Each scene shows the same named points in several views. A view is turned or mirrored, and shifted as a whole, has a little noise and may leave points out.
In the rows, zero is written as 128.

Scene 1
View 1
miran: [102 136 147 152 113 131 114  99 124 186 143 178 125 162 154 141 110 140
 119 120  79 121 122 121 133 153]
Mipos: [ 93 138 154 102 125 129  92 109 109 179 129 165 124 160 136 133 120 113
  99 115 111 138  85 114 107 152]
Fanu: [103 141 139 153 135 137 136 110 126 173 150 156 144 192 146 135 120 172
 105 141  76 132 103 131 110 138]
derap: [114 109 138 143 100 138 108 124 116 150 124 174 113 150 127 130 124 108
 129 116  89 115 128 118 126 144]
Guz: [100 150 120 122 116 114  92 107 119 155 156 164 129 174 137 126 101 138
 110 108  77 133 116 109 113 162]
tis: [106  84 179 183 112 158 144 150  79 153 101 180 131 163 133 165 159 104
 114 146 156 137  67 149 103 111]
bimuk: [110 140 135 127 106 142 113 118 116 170 136 173 137 170 132 129 129 112
 110 129  95 128 113 114 110 126]
Losak: [114 128 141 135 102 151 121 127 110 167 125 175 137 165 128 133 142 100
 114 136 105 126 108 118 109 114]
pada: [102 121 156 157 115 133 116 108 115 175 138 174 119 162 150 142 115 140
 117 122  95 124 110 127 127 152]
nuva: [113 128 130 136 123 131 115 103 142 162 143 157 117 163 136 121 108 152
 125 118  55 113 137 119 133 160]
Panal: [ 89 125 161 160 142 146 144 122 103 182 116 170 141 179 158 184 137 131
 112 131 135 146  67 134 119 142]
nipo: [106 126 121 187 126 151 156 134 119 150 124 177 145 184 156 194 132 128
 140 122 106 132 105 129 139 145]
Tud: [ 89 134 155 108 140 128 107  99 125 183 127 159 121 161 145 143 115 131
 110 109 101 132  91 115 123 168]
duge: [105  96 154 145 140 141 132 124 121 144 116 149 117 167 130 144 128 145
 123 120 102 130  94 137 119 155]
fetub: [ 82 107 167 106 159 128 107 110 117 171 102 154 103 149 144 163 117 123
 118  92 129 143  68 121 130 193]
gom: [121 120 127 162 117 138 133 120 128 143 152 151 136 190 124 110 122 174
 114 147  57 120 127 135 102 128]
Duba: [110 117 138 101 137 134 108 123 122 142 127 140 122 172 110 109 123 137
 106 124  89 131  97 123  96 147]
gez: [110 140 134  99 125 168 134 117 135 186 114 155 144 171 127 136 147 106
 113 135  95 124 106 112 117 117]
View 2
nipo: [132 160  77 124  88 129 123  95  59 152 136 129  94  99 106 116 136 115
 151 127  77 131  83 122  90 106]
gez: [120 138  97 142  75 155  90  85 128 127 102 168  99 121  97 128 126 124
 146 101 110 106 108 168 113  96]
Panal: [154 154  87 115  99 100  87 102 106 164 117 138  97  98  94  99 125 143
 141 103  65 119  88 124  81 105]
pada: [116 148 107  90  95 129 105 103 121 158 144 146  89 105 108 104 152 128
 127 125  96 138 106 144 108 128]
gom: [116 112 122 110  66 136 119  89 102 135 139 133 121 126  77 104 152 111
 152 157 121 160 113 145 142 136]
fetub: [149 163  75 101 131 134  66 124 141 165 140 186  92  99 127  68 121 115
 106 109  75  97 126 145  95 116]
Fanu: [129 123 114 116  86 123 101 102 115 133 133 137  96 108  62 101 141 127
 148 144  99 149 106 145 115 131]
Mipos: [148 167 106  98 109 136  72 102 155 152 123 165  83 119 106 109 131 132
 128 118 104 111 122 168 119 115]
derap: [112 158 100  94  84 155 114  87 112 157 139 155 102 124 140 114 151 109
 129 124 117 124 113 157 127 114]
duge: [137 131  89 109  96 129  98 103 109 160 136 158 123 115 118  76 135 107
 131 128  91 122 114 131 118 120]
nuva: [ 98 131 109 106  91 161 112 105 116 129 155 162  85 108  97 102 155 106
 126 149 117 143 124 160 128 140]
bimuk: [128 158 110 109  81 145  98  85 127 142 119 149  92 125 104 133 140 127
 146 124 117 125 108 167 124 111]
Duba: [146 136 105 113  93 147  82  96 138 142 124 171 122 135 103  91 129 103
 137 142 119 122 133 163 147 119]
miran: [105 149 110  94  94 142 108 104 121 146 148 148  71  99  97 114 155 127
 126 127 103 140 105 154 107 131]
Guz: [138 165 112  95 108 152  94 102 130 138 149 155  72 119  87 115 144 113
 134 161 118 140 127 171 135 133]
tis: [155 152  93  96  72  91  99  76 103 199  99 126 147 126 147 102 131 141
 150  80  79 113  76 113  96  84]
Losak: [128 157 105 110  72 141 101  77 121 152 110 146 105 130 117 133 139 128
 147 109 114 118 102 160 119  98]
View 3
derap: [133 123 123 140 119 136 127 133 116 123 167 172 120  88 123 132 129 140
 113 120 121 109 122  78  98 103]
pada: [122 110 111 157  99 135 138 128 121 106 176 169 147  93 132 127 126 149
 130 102 128 113 136 100 123 111]
Mipos: [109 100 104 129  94 145  99 119 135 100 176 188 143  99 133 149 145 138
 105  82 150 117 116 116 103  90]
Panal: [ 84  98  71 148  88 130 114  96 119 104 192 179 184 120 144 128 142 154
 139 133 133 119 156 128 105 115]
fetub: [ 87  86  95 117  89 154 102 112 139  72 166 191 189 125 122 166 144 153
  93 100 108  82 147  94 115  85]
Tud: [112  92 103 132  94 143 116 121 125  77 177 191 149 103 129 145 139 143
 109  80 141 113 142 104 116  95]
gom: [149 126 107 168 114 139 169 147  92 104 193 180  99  77 126 125 116 133
 157 127 155 150 139 118 112  90]
nipo: [115  93  80 158 127 116 140 103 109 108 183 183 147 108 155 105 144 148
 152 159 113 124 162  90 103 136]
Fanu: [128 105  92 163  97 133 153 129 104  86 199 186 130  90 134 124 129 139
 152 106 161 147 152 128 120 103]
bimuk: [126 116 109 139 110 131 112 124 114 118 184 181 117  86 133 121 139 135
 119 105 155 133 120 107  90 106]
gez: [115 116 101 121 105 130  92 116  90 103 188 194 122  99 115 115 139 130
 107 113 170 136 151 100  71 103]
tis: [ 80 141  77 151  95 134 103 102 114 166 193 158 187 118 133 132 126 163
 138 185 116 107 130 129  77 103]
duge: [116 111  96 143 107 151 141 129 109  94 181 184 149 106 120 151 126 145
 130 142 119 113 149 106 108  83]
Duba: [130 114 105 130 112 161 127 138 111  91 183 196 114  94 116 162 133 128
 117 115 149 130 122 119  94  62]
nuva: [150 107 125 151 114 138 156 145 106  78 173 185 106  80 122 128 125 133
 125  90 140 124 147  82 124 100]
Losak: [118 125 106 136 109 126 102 118 108 134 182 177 125  93 130 118 135 138
 120 123 152 129 123 105  79 108]
Guz: [142  91 113 143 116 140 138 132 136  87 172 193 108  82 146 142 148 130
 125  79 148 131 111 106 121  97]
View 4
gom: [149 141 123 138 139 174 162 106 152 125  56 114 123 156 123 102 105 160
  61 120 142 116  97  72  79 140]
fetub: [162  73 186 146  86 112 129 108 146 113  76 100 108 133 166 141  53 123
 125 190 144 125  96 125 122 134]
nipo: [191 130 145  95 144 135 116 123 144 117  75  99 159 140 146 110  50 122
  91 120 155 132  65  82 109 146]
pada: [153 120 149 119 121 123 143 100 149 125  85  98 107 155 151 107  71 146
  89 135 143 123  95 106 100 141]
Losak: [187 137 142 119 102 145 145 111 124 107  73  84 124 145 117 123  98 137
  77 114 127 123 116 127  98 128]
gez: [195 111 151 119  90 152 145 136 127  94  75 109 119 142 114 122  80 122
  55 135 116 121 128 114 113 116]
derap: [167 118 138 115 104 147 136 102 152 111  62  93 110 158 132  93  90 127
  97 129 125 123  93 138  92 153]
Panal: [190 123 165 121 121 103 130 117 121 119  95  88 141 128 154 153  51 141
  99 138 162 136  92  89 120 120]
duge: [168 107 146 150 113 139 133 115 152 117  52  98 124 145 144 130  79 142
 103 154 153 122  81 102  99 139]
miran: [147 115 148 104 120 128 148  99 152 125  94 112 101 159 152  92  65 141
  74 133 134 118 101 102 101 142]
Tud: [150  89 175 134  95 124 153 103 140 116  92 113  98 141 158 128  67 135
  89 171 129 122 119 107 117 126]
Duba: [154 109 154 157  97 170 160 102 140 111  53 107 116 138 128 128 110 138
  89 157 121 119 113 110  96 136]
Fanu: [154 129 145 129 132 148 160 108 140 127  82 120 125 144 141 121  79 155
  61 135 143 121 105  58  98 127]
nuva: [142 103 138 123 117 158 154 105 168 120  67 128  99 164 141  80  81 138
  69 146 126 113  97  94  92 151]
Guz: [129 110 163 114 115 163 165  78 144 123  86 122 115 144 147  99  94 127
  83 150 108 121 111 103 101 154]
bimuk: [169 128 152 110 106 152 152 101 129 108  82  99 118 146 126 111  93 130
  74 124 115 125 119 118 103 134]
tis: [215 152 142 132 116 100 114 118 113 113  67  42 146 133 131 165  81 149
 126 107 175 138  83 133 100 122]
View 5
Panal: [117 165 105 189  98 163 173 111  81 152 136 103 134 138  93  47 117 113
 135  81  85 136 101 138 142 181]
duge: [110 173 116 160 123 138 129 131  91 135 126  74 130 131  92  79 137 130
 105 124  92 137 130 141 134 178]
Mipos: [158 190 118 153 131 120 138 126  84 130 104 121 142 121  87  77 104 120
 133 100 100  99 101 143 139 188]
gez: [150 173 135 179 114 113 153 112  93 126  93  77 117 140 114  76  82 140
 112  99  84  91 114 108 162 174]
tis: [122 196 137 218  84 191 148 109  72 145 138  46 147 169  85  52 125 102
 154  87 129 138 106 143 148 178]
pada: [144 171 100 149 127 149 148 132 104 121 119  83 127 122  77  64 126 122
 103 104  95 132 107 148 138 169]
Duba: [130 184 136 154 135 115 115 132  86 128 102  92 129 135 104  98 111 140
 113 128 103 101 134 130 119 192]
bimuk: [168 177 120 164 121 133 146 125 100 111 103  79 120 146  95  78  97 133
 110 100 103  96 110 134 131 176]
Fanu: [124 152 104 138 131 158 164 125 105 137 115  89 107 131  98  65 105 143
  95 110  82 120 126 120 106 179]
Losak: [163 184 129 179 112 140 147 119  96 115 105  63 123 154  95  75  96 128
 115  96 108  99 109 133 143 173]
Guz: [167 166  96 135 142 115 138 139 107 105 107 113 121 128  91  89 115 136
  95 112  92 101 117 153 104 182]
nuva: [145 158 103 130 144 116 134 141 119 105 105  76 110 119  92  85 123 143
  72 125  79 122 125 140 134 165]
nipo: [131 138  87 202  90 149 169 117 102 116 146  68 115 159 105  61 128 124
  96  84  76 145 113 154 135 164]
miran: [156 163  95 138 135 138 155 131 115 113 110  85 118 117  79  64 117 127
  91 101  84 126 103 144 142 164]
Tud: [139 176 108 147 133 112 141 128  90 134 111 122 136 108  89  73 116 125
 118 105  78 114 105 139 151 182]
derap: [162 182 116 167 124 123 124 135 105 100 112  57 128 140  84  86 127 125
  98 112 107 119 113 152 148 165]
gom: [127 157 116 135 133 159 144 134 117 117 105  49  99 147 100  82 110 151
  78 128  98 122 143 122  94 174]
View 6
gom: [136 116 121  87 128 160 147  66 124 146 171 160 158 128  98 178 101 108
 105 105  95 140  89 145 103 146]
Mipos: [128 128 124 113 137 149 130 115 120 173 139 179 104 111 117 159 150 128
 188 153  84 153 104 132  91 156]
duge: [124 110 110 110 142 157 119  91 113 157 139 156 125 129 108 170 122 115
 120 155  98 130 128 120  78 178]
Duba: [113 115 111 105 122 147 149  88 104 165 149 189 131 118 106 160 120 110
 160 133  81 145 110 147  90 182]
tis: [149  86 132 132 181 155  82 125 136 139 134 130 117 133  81 188 113  95
 153 137  75 126 121  41  79 184]
Tud: [125 131 117 107 128 148 120 105 118 168 138 169 111 115 125 161 153 137
 160 171 100 156 110 144  85 151]
nuva: [127 129 131  86 132 152 139  76 122 164 162 173 135 126 135 171 134 134
 106 136  96 144  98 180  91 147]
bimuk: [133 114 145 102 145 142 125  96 129 154 157 176 119 118 109 178 139 110
 162 121  78 152  85 138  89 155]
fetub: [118 125 102 121 138 152 107 118 104 176 116 164  92 120 130 153 159 135
 159 201 104 142 144 124  71 179]
derap: [133 107 153 102 163 145 120  97 128 163 157 177 112 131 129 175 137 115
 127 124  72 127 106 147  83 172]
Losak: [132 104 151 109 155 139 112 102 133 145 154 169 121 121 103 185 135 107
 165 118  71 149  86 123  85 166]
miran: [143 131 139  93 147 158 117  97 135 162 155 158 120 125 133 176 146 137
 123 147  94 148  94 150  93 127]
pada: [143 125 129 100 151 162 116 105 132 163 150 152 120 129 123 172 134 131
 125 147  92 138 105 132  92 141]
Panal: [142 116 117 118 145 156  88 110 129 140 134 128 109 119  92 182 142 113
 153 170 114 156 111  78  78 147]

Which points are out of place in each view (at most two, in the order of its rows)? Write none if all are in place.
view 1 | none
view 2 | none
view 3 | fetub
view 4 | Losak, Tud
view 5 | duge
view 6 | none

Scene 2
View 1
leno: [ 86 111 140 108 101 107 131 131 154 119  92  63 118  88  79 174 142 118
 139 140 117  61  88 165 130 108]
Fasog: [165 137 133 152  94 163 131  95 177 161 122 156  89 177 147  99 152  33
  62  87  86  99 149 192 146  85]
Noni: [130 130 177 148 104 155 122 136 128 131 106 133 138 173 134 120 128  64
 103 132  86  60  83 171 160  68]
Lavi: [166 129  97 125  62 161  96 114 163 137 104 110 108 182 141 115 162  47
  56  59 102  68 141 207 134 106]
retol: [ 69 128 166 111 121 105 152 117 145 140 128 139  75  38 102 143 159 122
 131 196 120 130 126 142 134 115]
Riti: [101 110 111  90  70 131 118 133 190 145  75  92 107  88  97 144 139 108
 120 132  93  92 106 161 146 141]
Nove: [116 143 184 152 119 149 126 128 102 118 140 158 113 150 139 122 148  75
 100 154 111  82 110 168 140  65]
dumu: [ 94 130 194 133 115 137 156 101 172 165  89 135  96 111 120 124 142  88
 133 171  69  98  85 138 178 100]
korom: [121 129 103 104  69 139 106  99 134 130 128 121  68 103 145 136 201  83
  69  99 130 118 170 181 122 130]
lefa: [115 117 116 106  73 134 111 133 160 134 100 102 105 106 115 137 150  92
 100 124 110  90 121 175 132 124]
voz: [131 105 114 112  78 120 131 127 209 166  77  95 107 106  96 125 131  82
 107 115  83  98 108 175 143 128]
fomis: [ 64 135 175 113 119 111 145  92 104 126 124 118  69  62 130 158 204 114
 124 171 123 110 123 142 146 110]
zoduf: [ 88 130 155 107  97 148 126 127 149 128  98 123 109 100 109 143 138 109
 130 163 100  86  98 151 156 113]
Bevu: [ 78 143 165 116 108 128 130 102 103 117 134 136  74  82 140 151 197 109
 109 164 125 109 133 149 140 104]
ves: [ 99 124 151 115 100 132 124 150 137 131 133 153 107  80 115 130 136 111
 112 176 120 115 127 162 125 107]
nomom: [111 118 139 108  68 128  94 120  95 119 103  79 110 132 149 148 199  79
  84 105 117  70 101 179 144 104]
sen: [ 94 117 149 109  88 105 115 129 109 126 109  90 107  89 123 151 179 101
 109 137 118  92 103 167 132 107]
telu: [ 98 108 153 121 108 101 126 144 131 120  99  72 129 101  91 161 144 106
 131 139 117  61  80 173 125  91]
Dige: [102 118 146 121 103 109 140 130 168 151 111 125  94  74 100 135 142 100
 115 158 105 118 123 164 128 114]
bib: [ 88 135 174 127 117 117 134 121 100 118 136 138  92  84 127 143 172 105
 113 171 124 105 122 157 131  89]
Fafe: [ 56 119 165 106 117 114 139 150 138 104  94  90 124  63  69 177 122 144
 166 190 119  63  71 138 136 104]
Digom: [110 133 201 157 139 127 162 106 148 150 124 157  98 121 117 119 140  78
 120 171  87  97 101 156 156  71]
View 2
voz: [161 126 110 147 166 191 175 132  68 176  94 170 161 165 130 114 122  54
 109 148 132 155 121  99 117 146]
lefa: [134 137 110 176 166 183 140 134  88 153  92 165 173 142 129 121 110  79
 105 160 116 129 125 105 111 131]
ves: [142 166 113 185 191 167 136 129 129 130 104 168 133 127 109 109  99 128
 107 151 109 118 115 150 121 156]
Dige: [154 159 114 168 176 170 154 144 109 149  90 163 130 135 119 110 124 104
 104 136 130 123 100 129 117 170]
Riti: [150 140 104 163 145 170 175 134  73 150  89 171 164 137 126 113 124  43
 123 152 109 133 130 111 130 147]
Lavi: [101 103 135 168 189 223 114 127  60 189 107 157 213 191 157 128  78  88
  68 192 132 157 129  63  81  80]
nomom: [117 147 126 186 142 198  89 116  84 132  96 123 204 107 160 145  88 101
 108 159 133 124 123  82 101 108]
Nove: [134 174 146 171 188 182 107  86 118 152 119 146 152 132 146 116  51 174
  78 174 128 135 100 139 105 128]
dumu: [174 192 145 116 154 180 169  96  83 163 125 146 135 173 141 120  83 103
  98 129 137 140  71 149 140 172]
korom: [ 87 135 122 190 191 194 103 190  94 132  90 139 198 167 134 131 111  89
  87 164 118  92 103  92  88 122]
telu: [167 146 108 180 138 164 136  94  90 154  78 149 146  68 148 115 112 119
 119 160 136 145 127  93 117 150]
sen: [135 158 116 187 151 180 112 128 103 125  92 133 166  94 139 133 113 108
 115 143 135 112 116 108 110 146]
Bevu: [112 189 136 186 165 160 111 151 119 110  97 122 157 116 138 127  95 139
 101 151 117  78  79 137 114 156]
Noni: [155 158 147 151 162 201 125  53  87 175 126 154 163 139 158 118  47 143
  87 174 133 167 119 120 110 115]
zoduf: [149 175 121 163 150 154 160 104  95 138 105 156 149 123 136 115  88 101
 114 161 101 123 110 144 134 153]
bib: [132 183 129 183 176 161 110 130 128 122  98 136 137 102 133 119  91 155
 101 150 127  97  87 137 113 157]
Digom: [167 188 148 135 176 175 141  99 109 163 116 145 120 147 143 111  75 160
  84 143 149 138  65 147 120 169]
leno: [165 148 104 173 127 149 159 113  80 150  69 153 146  72 149 111 121  93
 124 164 122 132 121  99 123 161]
Fafe: [177 176 100 179 122 117 173  93 102 130  78 159 116  45 138 103 111 115
 136 164 101 117 120 140 146 181]
retol: [150 192 113 173 175 144 154 159 128 115  89 152 115 117 110 107 123 122
 113 129 118  87  76 157 133 192]
View 3
korom: [194  95 103 121 141  77  52 115  94 127 181 165 100 114 156 113  28  90
  78 102 131 149 143 113 128 116]
voz: [166 122  75  94 134 109  89 148  89 103 189 115 153 130 127 127  75 152
  64 128 165  78  92  84 155 116]
sen: [174 120 103 157 137 110 104 147 127 140 132 146 153 122 152 134  75 105
  69 105 127 138 135  81 160 128]
Riti: [146 126  57 114 128 124 102 168 101 108 193 138 156 104 138 139  72 138
  73 124 139  93 112  80 155 117]
nomom: [201 125 123 114 126  86  80 138 124 164 134 138 154 120 136 137  66  87
  91  92 101 149 125  97 183 124]
Dige: [144 116  91 161 145 123 108 136 108  97 159 144 131 136 154 110  90 133
  61 130 173 107 124  77 136 127]
retol: [121 118  86 205 152 138 124 144 123  87 154 183 131 127 181  98 106 114
  59 144 178 135 144  80 130 129]
ves: [132 123  95 174 144 128 127 123 109 120 161 144 104 147 167 103 106 113
  80 106 143 124 134  72 137 128]
bib: [144 121 125 187 141 115 122 125 133 119 127 162 123 147 166  98 108  95
  80 119 148 157 139  85 149 137]
Lavi: [210 110 129  45 117  61  52  96  80 142 185 100 104 153 104 115  48 112
  97  91 119 116  95 114 162 116]
fomis: [147 117 112 193 143 115 108 148 142 105 134 199 149 117 178 106  94  82
  73 143 156 169 147  95 151 134]
leno: [147 128 100 152 107 125 113 172 144 105 128 126 177 126 117 141  83 132
  58 127 134 126 130  78 180 138]
Noni: [163 146 154  98 121 103 121 107 115 143 143 104 137 178 117  99 135 105
 106 107 131 124  79  81 194 134]
Nove: [156 127 162 144 129 103 122  92 122 135 135 129 105 182 139  84 134  88
 102 109 136 151 110  85 168 136]
Fafe: [ 98 141  75 193 114 156 158 185 157  99 130 134 169 123 132 136 118 130
  67 121 126 129 143  58 179 142]
dumu: [141 143 123 119 147 119 122 139 104  91 169 158 166 148 147  91 147 113
  88 169 197 107  71  91 174 128]
Bevu: [153 117 119 178 139 107 103 131 135 115 144 187 122 126 173  98  90  73
  85 123 141 173 147  98 147 129]
Fasog: [198 110 155  61 130  65  63  75  75 110 187 121  98 180 122  80  87 109
  97 125 168 119  78 114 152 122]
zoduf: [127 139  92 141 128 127 129 152 123 111 169 142 145 129 141 117 118 109
  91 126 138 127 112  84 166 131]
telu: [151 131  99 157 112 127 119 159 144 124 120 108 167 136 120 139  87 135
  62 106 128 120 128  63 183 137]
View 4
telu: [140 157 166 171 123 153 103 152  91 163  97 116  89 140 102 127  78 136
 120  99  84 113 125 114 111 144]
retol: [134 101 111 185  68 105 101 127 151 148  59  83  58 132  82 108  78  91
  89 103 130 108 133  74 139 110]
Noni: [145 136 176 146 153 120  78 130 111 142 149 137 154 187 142  93  92 119
 104 126 108 165 148 140 131 172]
lefa: [114 110 149 190 126 143 101 138  90 131 107 148  71 195 113 115 109 130
  99 110  98 134 135 113 126 100]
Riti: [106 110 144 164 124 137 108 127 113 145  79 145  51 172  95 121 105 117
 121 119  74 112 120  96 124  75]
leno: [126 152 153 162 114 154 110 144  97 167  87 110  64 140  98 123  79 139
 125 108  77 106 113 113 108 112]
Dige: [120 105 131 184 122 119  93 119 129 133  81 127  72 145  96 117  86 110
 102 108 124 122 135  85 139 103]
Lavi: [108 112 144 209 178 158  94 123  64 104 163 192 101 240 149 105 119 166
  86 126 127 190 147 155 131 112]
voz: [103 107 154 161 165 135  91  99 104 123 101 174  66 172 115 127  97 136
 128 121  91 135 123 103 138  77]
Fasog: [116  96 126 196 183 121  76  91 116  99 162 177 126 211 149  88  99 141
  83 139 168 200 159 140 148 118]
korom: [116  96 102 241  92 148 102 131  70 110 109 143  50 226 123 107 106 146
  64 101 149 161 143 118 142  96]
Nove: [153 122 143 184 117 114  83 142 132 144 140 103 146 177 120  84  93 108
  77 117 142 161 161 133 133 181]
Fafe: [140 147 155 141  86 135 117 164 132 190  71  77  78 116  80 114  78 102
 127 112  59  87 114 103 101 129]
Digom: [146 122 133 152 127  94  75 102 160 138 112  99 129 137 122  94  63 101
  96 122 149 150 145 107 146 153]
fomis: [145 128 106 186  43 122  97 129 120 154  73  68  62 161 112  98  57 119
  77  96 140 124 128  99 138 131]
Bevu: [144 115 109 203  51 124 100 140 116 144  93  80  79 183 111  92  74 115
  65 101 146 137 144 111 136 138]
sen: [142 135 144 191  87 142  98 143  81 143  89 116  71 178 112 117  80 129
  92  85 111 127 135 105 129 138]
ves: [134 104 135 205 108 120 102 161 134 144  93 109  87 146  76 116 108  95
  89 106 121 117 153  92 130 137]
bib: [153 123 124 196  78 116  95 146 124 148  95  83  96 156 101  99  79 106
  74 100 143 131 148 104 137 153]
zoduf: [128 118 146 150  96 119 100 135 128 158  97 110  90 173 106  98  95 106
 106 128  89 128 128 113 121 119]
dumu: [127 112 145 115 125  91  74  71 154 135  97 126 110 161 138  91  62 101
 115 131 116 148 128  96 152 115]
View 5
Digom: [121 144 113 120 117 155 139 133 113 163 108  94 142 104 133 159 146 115
 131 126 129 167 163 141 105 142]
fomis: [138 152 163 124 162  77 108 126 129 145 146 140 116  71  89 122 193 125
 146 131 130 193 156 141  88 153]
voz: [158  94 147 167 106 138 152 122 146 115 132 136 156 121  64 152 107  91
 150 108  84 140 109 179 170 170]
Fafe: [123 141 119 136 183  71 170  95 118 123  76 144 102  66  55 200 153  69
 159 136 116 202 143 188  94 165]
lefa: [164 109 152 144 131 120 145 115 150 113 126 149 132  92  82 132 119  97
 158  95  74 151 101 154 139 171]
bib: [132 146 135 112 158 108 127 122 135 137 127 128 102  78 124 122 168 109
 154 114 108 188 152 130  90 152]
Fasog: [172 100 135 128  79 195 111 149 143 143 145 113 179 116 152 124  98 137
 118  77  69 115  98 103 150 153]
ves: [130 123 137 136 160 129 150 104 129 116 123 118 109  99 115 122 140  85
 176 104 103 190 142 126 108 176]
nomom: [173 153 174  92 112 126 138 141 173 138 104 156 106  44  90 108 119 130
 126  75  75 123  87 153 101 150]
Riti: [160 105 162 169 138 106 156 114 140 111 125 144 144  99  40 153 118  90
 165 109  91 158 105 180 154 187]
leno: [150 126 128 132 150  84 159 108 146 117 100 169 110  75  58 184 141  83
 141 125  85 168 122 192 125 151]
Nove: [138 143 115  92 130 156 135 126 131 148  99 111 115  74 160 136 130 119
 134  90  95 162 131 108  85 151]
Dige: [136 114 139 153 140 119 140 114 136 124 140 127 127 117  95 135 148  92
 167 125 106 182 151 159 132 165]
Noni: [148 142 121 101 103 172 164 130 132 148  69 111 132  72 130 159  96 111
 121  86  88 130 105 141 107 150]
Bevu: [143 150 157 119 160  94 108 129 133 140 144 134 113  68 109 110 181 121
 150 112 113 188 143 116  86 158]
Lavi: [202  95 156 122  90 167 129 140 176 113 129 163 156  81 111 116  76 125
 124  50  27  99  47 131 159 164]
telu: [143 134 124 115 138 100 162 113 158 124  92 160  94  72  78 173 134  85
 138 119  82 162 126 191 119 142]
sen: [150 141 158 115 143  98 139 119 159 125 122 153  98  71  82 122 152 103
 148 107  90 161 125 165 109 154]
dumu: [129 143 140 154 107 151 149 138 102 163 112  81 171 106  86 165 133 122
 133 131 139 153 146 163 123 165]
zoduf: [140 135 143 142 154 114 151 112 115 129 100 121 135  76  78 159 130  99
 152 110 111 177 120 146 106 177]
korom: [180 107 178 136 133 113  95 133 168 114 178 167 133  92 106  79 147 129
 153  82  66 155  97 114 137 171]
View 6
Noni: [ 92 182 134 153 131 195  52  72  86 125 173 154 147 146 111 105 168 110
 138 126 196 160 147  95 125  89]
fomis: [131 169  92 132 155 174 115 116 139 160 106 165  84 101 163 184 146  99
 106  89 156 158  91 138  68 107]
Fasog: [ 88 155 161 140 129 158  74 136  60 110 120 159 185 150 110  85 163 147
 186 132 204 180 136 173 153  78]
korom: [127 151 102  86 141 154  93 190 119 136 100 166 130 106 125 148 137 128
 148 111 201 204  95 167 153 117]
Fafe: [140 206  82 121 155 210  74  64 131 154 160 130  50  86 138 175 153 104
 141 113 138 152 117  53  44 166]
Dige: [123 159 113 133 155 165  84 130 101 127 134 154  92  97 143 138 138 143
 162 125 153 160 102 123  70 148]
Riti: [136 175  98  86 126 172  74 131 104 138 151 114  80  85 118 121 154 139
 172 168 163 173  84 103  96 150]
Digom: [ 98 169 137 188 151 179  87  73  86 130 138 158 126 133 153 130 158 123
 143 104 152 137 128 127  63  96]
retol: [134 158  91 148 155 170 105 115 119 142 123 150  78  86 166 174 133 130
 131  91 131 150  89 137  38 158]
dumu: [107 169 134 167 121 164  88  73  78 143 149 123 114 118 149 107 176 129
 153 151 147 134  93 136  56  92]
nomom: [119 177 103  91 146 183  70 141 134 148 144 174 114 120 109 136 155  90
 115 136 218 183 111 100 158  83]
lefa: [125 168 105  96 135 175  67 139 107 128 145 142 107 101 115 126 148 133
 163 140 186 181 103 113 121 138]
voz: [118 170 130 101 138 163  67 139  84 126 145 129  99  97 114  97 156 145
 201 185 170 173  98 114 100 138]
sen: [126 174  97 109 160 179  80 135 134 143 141 173  89 104 129 152 139 103
 123 123 182 170 104  96 110 118]
bib: [122 168  97 151 157 184  88 109 127 137 127 177 109 115 151 170 138 111
 116  76 167 160 116 123  83 123]
Lavi: [103 172 144  89 127 166  55 157  86 116 129 158 167 134  85  93 160 133
 185 152 231 207 135 135 193  91]

Which points are out of place in each view (at most two, in the order of its rows)? Write none if all are in place.
view 1 | dumu
view 2 | none
view 3 | leno
view 4 | Riti, ves
view 5 | nomom, Lavi
view 6 | none
